Each row is a point on a tangle of strands that fork and nearly touch. The rows are in no order.
(in the rows, 128 means zero)
Points whose rows are less than 119 apart are linked; no others are.
J_8: 85, 138, 120, 150, 146, 156, 153, 93, 133, 132, 172, 159, 128, 169, 82, 214, 137, 141, 124, 108, 138, 175, 163, 144, 140
J_567: 180, 112, 141, 141, 130, 123, 140, 106, 131, 101, 101, 93, 120, 134, 182, 106, 202, 140, 177, 146, 181, 168, 122, 133, 93
J_821: 137, 62, 152, 134, 91, 100, 89, 90, 135, 178, 102, 122, 130, 119, 104, 103, 129, 148, 160, 89, 137, 151, 160, 169, 118
J_411: 135, 101, 66, 153, 114, 123, 109, 127, 109, 122, 147, 89, 155, 85, 95, 92, 99, 163, 132, 166, 128, 137, 102, 141, 157
J_923: 95, 125, 146, 89, 134, 161, 104, 96, 135, 110, 123, 168, 163, 119, 85, 207, 136, 114, 144, 104, 171, 139, 136, 97, 128
J_913: 153, 94, 108, 149, 117, 134, 106, 119, 120, 136, 111, 94, 182, 99, 116, 94, 131, 172, 162, 148, 138, 152, 113, 182, 127
J_915: 116, 145, 136, 122, 95, 115, 122, 104, 113, 133, 125, 158, 105, 136, 137, 136, 146, 110, 134, 152, 96, 121, 102, 96, 161
J_563: 102, 190, 111, 134, 122, 148, 136, 118, 145, 100, 167, 124, 97, 117, 183, 136, 163, 94, 118, 157, 138, 111, 113, 94, 119
J_908: 111, 97, 173, 153, 144, 99, 131, 98, 119, 169, 87, 171, 124, 192, 134, 137, 181, 188, 137, 74, 84, 134, 114, 157, 151
J_145: 119, 200, 131, 169, 126, 120, 128, 161, 151, 139, 159, 151, 124, 126, 92, 120, 148, 112, 123, 173, 139, 114, 124, 129, 176
J_433: 129, 124, 136, 129, 121, 116, 76, 136, 179, 143, 161, 96, 108, 94, 183, 115, 115, 92, 116, 139, 144, 92, 113, 95, 126
J_825: 142, 182, 120, 130, 147, 125, 150, 186, 127, 115, 131, 131, 141, 161, 174, 121, 86, 117, 115, 123, 95, 112, 145, 156, 128
J_495: 96, 174, 128, 113, 126, 185, 175, 142, 134, 131, 131, 154, 154, 91, 131, 190, 124, 102, 97, 102, 146, 125, 150, 104, 115
J_382: 106, 93, 141, 163, 135, 76, 106, 120, 123, 159, 150, 136, 102, 172, 87, 119, 127, 133, 150, 121, 124, 130, 115, 133, 130
J_760: 129, 146, 95, 160, 129, 121, 101, 156, 112, 133, 159, 132, 93, 165, 153, 105, 130, 101, 101, 174, 110, 75, 117, 164, 126
J_869: 139, 180, 135, 134, 130, 135, 145, 142, 154, 85, 125, 105, 136, 121, 207, 109, 179, 106, 142, 157, 173, 128, 95, 87, 125
J_702: 176, 93, 73, 132, 117, 132, 126, 169, 155, 162, 137, 117, 135, 109, 151, 75, 84, 108, 119, 134, 121, 120, 130, 135, 147
J_833: 95, 189, 129, 119, 128, 126, 184, 154, 176, 87, 147, 127, 167, 68, 124, 119, 160, 80, 133, 172, 157, 98, 109, 53, 153
J_513: 86, 147, 116, 113, 152, 160, 139, 100, 134, 98, 143, 138, 133, 81, 112, 180, 163, 125, 107, 152, 144, 101, 92, 67, 138
J_721: 188, 120, 156, 104, 120, 139, 160, 118, 124, 96, 62, 122, 109, 108, 175, 116, 192, 114, 179, 127, 179, 155, 122, 123, 70
J_165: 143, 76, 147, 138, 109, 106, 109, 116, 135, 180, 106, 110, 104, 127, 148, 102, 128, 160, 130, 88, 92, 151, 147, 163, 100
J_518: 89, 100, 127, 70, 155, 165, 124, 99, 147, 55, 123, 152, 161, 90, 112, 202, 142, 112, 161, 88, 165, 112, 142, 83, 116
J_3: 151, 148, 156, 103, 132, 141, 141, 166, 67, 133, 107, 100, 90, 113, 91, 143, 74, 163, 84, 109, 79, 140, 162, 144, 110
J_631: 94, 144, 94, 100, 153, 158, 149, 129, 142, 38, 139, 153, 194, 106, 122, 146, 135, 110, 152, 121, 176, 117, 135, 95, 107
J_727: 128, 112, 108, 138, 87, 98, 99, 113, 78, 165, 117, 151, 135, 149, 148, 86, 95, 118, 112, 175, 60, 127, 108, 158, 118
J_669: 145, 135, 103, 104, 98, 130, 159, 158, 115, 95, 96, 170, 125, 101, 63, 131, 124, 99, 158, 134, 152, 133, 138, 93, 117
J_876: 114, 174, 143, 135, 106, 113, 150, 126, 119, 143, 119, 159, 74, 158, 101, 152, 158, 127, 121, 125, 109, 138, 126, 103, 176
J_302: 160, 135, 152, 106, 124, 156, 167, 140, 132, 83, 59, 147, 155, 83, 139, 117, 174, 118, 151, 97, 169, 135, 146, 133, 79
J_717: 174, 139, 81, 113, 158, 134, 140, 196, 86, 108, 123, 135, 142, 158, 149, 101, 78, 128, 119, 140, 94, 112, 129, 176, 120
J_578: 107, 160, 90, 96, 84, 129, 152, 118, 113, 121, 146, 173, 122, 115, 101, 154, 123, 74, 130, 170, 107, 91, 126, 84, 159
J_86: 149, 127, 125, 103, 107, 114, 116, 119, 94, 103, 101, 100, 143, 90, 139, 123, 80, 138, 149, 148, 100, 138, 118, 103, 139
J_852: 185, 130, 83, 113, 110, 149, 150, 180, 145, 106, 110, 124, 155, 110, 143, 70, 100, 87, 132, 120, 143, 132, 139, 141, 146
J_705: 150, 121, 122, 118, 103, 164, 94, 124, 119, 127, 116, 116, 85, 98, 141, 91, 124, 93, 130, 114, 133, 159, 147, 143, 62
J_709: 123, 73, 146, 131, 98, 108, 75, 85, 167, 149, 107, 127, 169, 73, 119, 114, 129, 132, 169, 109, 152, 135, 136, 154, 127
J_279: 109, 164, 112, 127, 120, 133, 129, 129, 130, 131, 172, 113, 57, 154, 169, 121, 124, 95, 88, 140, 114, 95, 126, 124, 109
J_800: 124, 192, 149, 107, 125, 116, 181, 151, 145, 58, 129, 109, 185, 113, 152, 100, 159, 84, 141, 172, 175, 111, 97, 57, 137
J_916: 136, 116, 167, 103, 145, 127, 112, 128, 102, 157, 106, 101, 45, 153, 90, 150, 83, 178, 74, 112, 90, 132, 158, 142, 93
J_827: 79, 62, 155, 90, 146, 134, 79, 55, 150, 131, 134, 146, 188, 65, 78, 189, 144, 133, 137, 139, 155, 107, 120, 83, 151
J_419: 96, 203, 144, 137, 125, 133, 144, 123, 135, 141, 175, 172, 118, 145, 89, 169, 168, 92, 106, 151, 127, 106, 116, 103, 189
J_963: 104, 98, 96, 107, 134, 169, 124, 95, 105, 117, 149, 165, 106, 105, 122, 194, 146, 121, 103, 131, 121, 91, 73, 86, 149
J_39: 105, 116, 160, 170, 140, 74, 130, 108, 138, 156, 141, 141, 77, 204, 102, 115, 141, 163, 107, 122, 99, 140, 133, 143, 133
J_858: 175, 132, 133, 124, 121, 151, 125, 135, 156, 120, 110, 88, 91, 96, 149, 88, 149, 119, 127, 104, 158, 147, 142, 130, 98
J_748: 140, 138, 103, 109, 103, 101, 154, 138, 145, 115, 130, 171, 138, 94, 103, 115, 134, 82, 167, 170, 143, 133, 130, 66, 156
J_141: 95, 80, 110, 141, 109, 98, 75, 99, 101, 140, 171, 86, 136, 107, 103, 115, 74, 149, 138, 146, 111, 134, 123, 132, 128
J_60: 128, 89, 149, 134, 143, 105, 93, 135, 114, 158, 140, 68, 64, 153, 106, 107, 72, 164, 83, 124, 85, 137, 156, 160, 85
J_808: 97, 82, 122, 139, 140, 146, 131, 97, 121, 130, 142, 157, 101, 169, 81, 180, 147, 158, 148, 67, 131, 143, 144, 160, 121
J_413: 158, 132, 113, 144, 108, 139, 141, 133, 118, 132, 98, 135, 151, 136, 135, 98, 120, 150, 152, 116, 130, 169, 162, 176, 112
J_36: 171, 163, 137, 143, 160, 114, 140, 195, 154, 132, 128, 93, 140, 143, 169, 110, 95, 118, 104, 139, 153, 120, 143, 143, 125
J_358: 165, 123, 166, 144, 123, 98, 136, 86, 136, 125, 109, 107, 114, 136, 149, 125, 189, 147, 195, 161, 152, 169, 117, 105, 138
J_658: 81, 105, 157, 80, 115, 165, 109, 49, 138, 145, 133, 145, 183, 87, 62, 206, 150, 131, 118, 126, 165, 131, 127, 95, 180
J_238: 99, 77, 143, 141, 122, 89, 68, 111, 86, 155, 165, 64, 103, 123, 114, 93, 69, 159, 112, 131, 101, 129, 140, 155, 87
J_928: 114, 179, 118, 97, 145, 143, 172, 161, 105, 96, 120, 114, 141, 157, 152, 138, 90, 136, 118, 109, 84, 99, 132, 124, 160
J_784: 111, 68, 143, 151, 151, 113, 139, 97, 129, 145, 106, 160, 103, 194, 110, 146, 169, 196, 144, 65, 103, 144, 152, 190, 113
J_676: 211, 72, 126, 123, 151, 119, 152, 148, 149, 145, 109, 29, 111, 152, 175, 109, 121, 130, 133, 146, 159, 137, 131, 132, 126
J_851: 114, 122, 131, 160, 137, 167, 123, 120, 103, 181, 138, 139, 88, 166, 87, 132, 103, 173, 64, 93, 120, 150, 167, 197, 98
J_671: 181, 112, 96, 148, 102, 132, 109, 138, 113, 161, 99, 106, 183, 164, 164, 46, 97, 93, 130, 160, 133, 144, 117, 183, 130
J_272: 118, 137, 126, 169, 180, 117, 88, 161, 137, 134, 149, 138, 110, 181, 147, 125, 142, 132, 100, 123, 123, 90, 101, 159, 151
J_19: 78, 169, 130, 141, 153, 151, 159, 125, 136, 122, 168, 154, 147, 146, 135, 195, 127, 129, 123, 132, 125, 140, 152, 122, 122
J_926: 154, 93, 102, 124, 123, 101, 82, 153, 170, 148, 147, 122, 147, 111, 151, 95, 92, 90, 120, 154, 149, 98, 113, 109, 157
J_796: 78, 88, 158, 165, 157, 96, 108, 100, 129, 162, 162, 130, 140, 151, 104, 165, 167, 168, 122, 106, 118, 117, 99, 134, 152
J_595: 129, 117, 133, 104, 105, 125, 95, 113, 63, 139, 108, 122, 136, 107, 157, 119, 92, 146, 134, 170, 59, 118, 92, 128, 110
J_812: 134, 100, 117, 162, 96, 89, 90, 112, 107, 181, 109, 145, 154, 169, 176, 44, 108, 105, 115, 142, 98, 118, 99, 178, 130
J_20: 153, 168, 119, 191, 140, 110, 132, 155, 176, 168, 170, 143, 126, 154, 155, 99, 157, 99, 118, 162, 147, 126, 140, 152, 148
J_123: 165, 132, 153, 154, 176, 95, 95, 166, 155, 135, 138, 105, 108, 158, 153, 113, 120, 140, 111, 135, 145, 103, 114, 136, 113
J_991: 113, 146, 155, 159, 136, 126, 150, 112, 112, 173, 127, 165, 78, 187, 90, 145, 131, 160, 84, 118, 94, 149, 157, 162, 118
J_562: 133, 159, 134, 86, 108, 147, 175, 152, 101, 67, 69, 151, 145, 110, 112, 124, 142, 92, 147, 100, 160, 144, 129, 89, 109
J_383: 121, 134, 111, 112, 107, 176, 132, 122, 110, 110, 113, 141, 118, 117, 142, 121, 115, 123, 136, 91, 119, 153, 161, 157, 91
J_466: 215, 129, 141, 125, 129, 142, 168, 163, 152, 138, 88, 43, 92, 121, 163, 75, 137, 139, 119, 103, 159, 155, 141, 135, 115
J_122: 86, 163, 119, 119, 159, 151, 155, 123, 172, 81, 172, 155, 154, 94, 119, 156, 180, 89, 116, 151, 148, 80, 106, 55, 152
J_94: 68, 133, 148, 161, 174, 119, 81, 121, 125, 129, 173, 138, 140, 168, 130, 172, 156, 150, 111, 119, 133, 91, 88, 129, 160
J_663: 84, 74, 131, 126, 106, 127, 69, 63, 142, 150, 132, 144, 193, 79, 86, 156, 119, 142, 150, 114, 147, 122, 132, 134, 130
J_701: 120, 131, 168, 153, 124, 96, 155, 94, 122, 156, 96, 129, 119, 151, 116, 141, 178, 198, 149, 102, 96, 150, 122, 135, 163
J_454: 169, 102, 99, 127, 155, 121, 124, 157, 94, 130, 115, 139, 100, 190, 144, 75, 109, 155, 97, 138, 53, 116, 111, 176, 119
J_724: 112, 151, 141, 99, 127, 165, 186, 164, 103, 108, 122, 133, 148, 98, 83, 197, 89, 122, 99, 96, 151, 129, 154, 109, 103
J_470: 123, 160, 118, 93, 118, 123, 145, 160, 145, 76, 121, 132, 149, 132, 165, 126, 118, 114, 151, 94, 99, 109, 106, 94, 175
J_684: 141, 145, 123, 151, 124, 150, 110, 130, 105, 146, 108, 149, 115, 171, 103, 78, 90, 151, 102, 104, 106, 156, 168, 209, 98
J_741: 132, 157, 140, 107, 165, 179, 176, 180, 77, 120, 109, 117, 117, 122, 99, 165, 86, 145, 63, 108, 112, 125, 146, 139, 99
J_818: 147, 153, 99, 113, 117, 129, 172, 164, 147, 87, 116, 113, 162, 114, 148, 103, 122, 118, 156, 111, 148, 143, 128, 108, 167
J_136: 130, 123, 167, 138, 129, 96, 155, 100, 134, 144, 115, 127, 122, 107, 102, 139, 194, 178, 190, 131, 114, 162, 113, 100, 165
J_176: 136, 83, 137, 144, 106, 100, 79, 108, 176, 192, 150, 83, 101, 92, 180, 84, 111, 101, 116, 121, 148, 124, 119, 129, 95
J_635: 112, 134, 113, 101, 164, 124, 132, 153, 150, 60, 161, 124, 159, 109, 151, 157, 98, 100, 156, 153, 158, 115, 126, 84, 108
J_430: 120, 105, 98, 96, 104, 116, 111, 111, 113, 139, 146, 140, 136, 104, 104, 153, 75, 119, 152, 141, 105, 139, 135, 114, 128

A fork is a point with three links. Follow the links from the first point to the second and name the forks in between, in order.
J_963; J_852: J_272 J_825
J_470; J_796: J_825 J_272
J_562; J_430: J_141
J_383; J_721: J_413 J_141

A fork is a point with three links, a tip a point with one. Leave the first point through the second and follow the links. Name the first fork or tip that comes.
J_808; J_8: J_141
J_760; J_279: J_963
J_684; J_851: J_272
J_635; J_631: J_165
J_724; J_495: J_20
J_94; J_796: J_413
J_165; J_821: J_635
J_176; J_433: J_825
J_928; J_470: J_176

Follow the links from the first point to the second, and from the first to the third. Name the last point that the two ways share.
J_926; J_916; J_800: J_272
J_833; J_470; J_141: J_272
J_812; J_8; J_563: J_141
J_272; J_671; J_8: J_141
J_800; J_676; J_741: J_413
J_858; J_721; J_279: J_413

Name the points in between on the shortest way along the links from the first point to the second, in order.
J_60; J_705: J_238 J_141 J_411 J_913 J_413 J_383
J_876; J_721: J_915 J_578 J_748 J_669 J_562 J_302
J_36; J_671: J_123 J_272 J_94 J_796 J_382 J_39 J_991 J_851 J_684 J_413 J_913 J_411 J_141 J_430 J_86 J_595 J_727 J_812
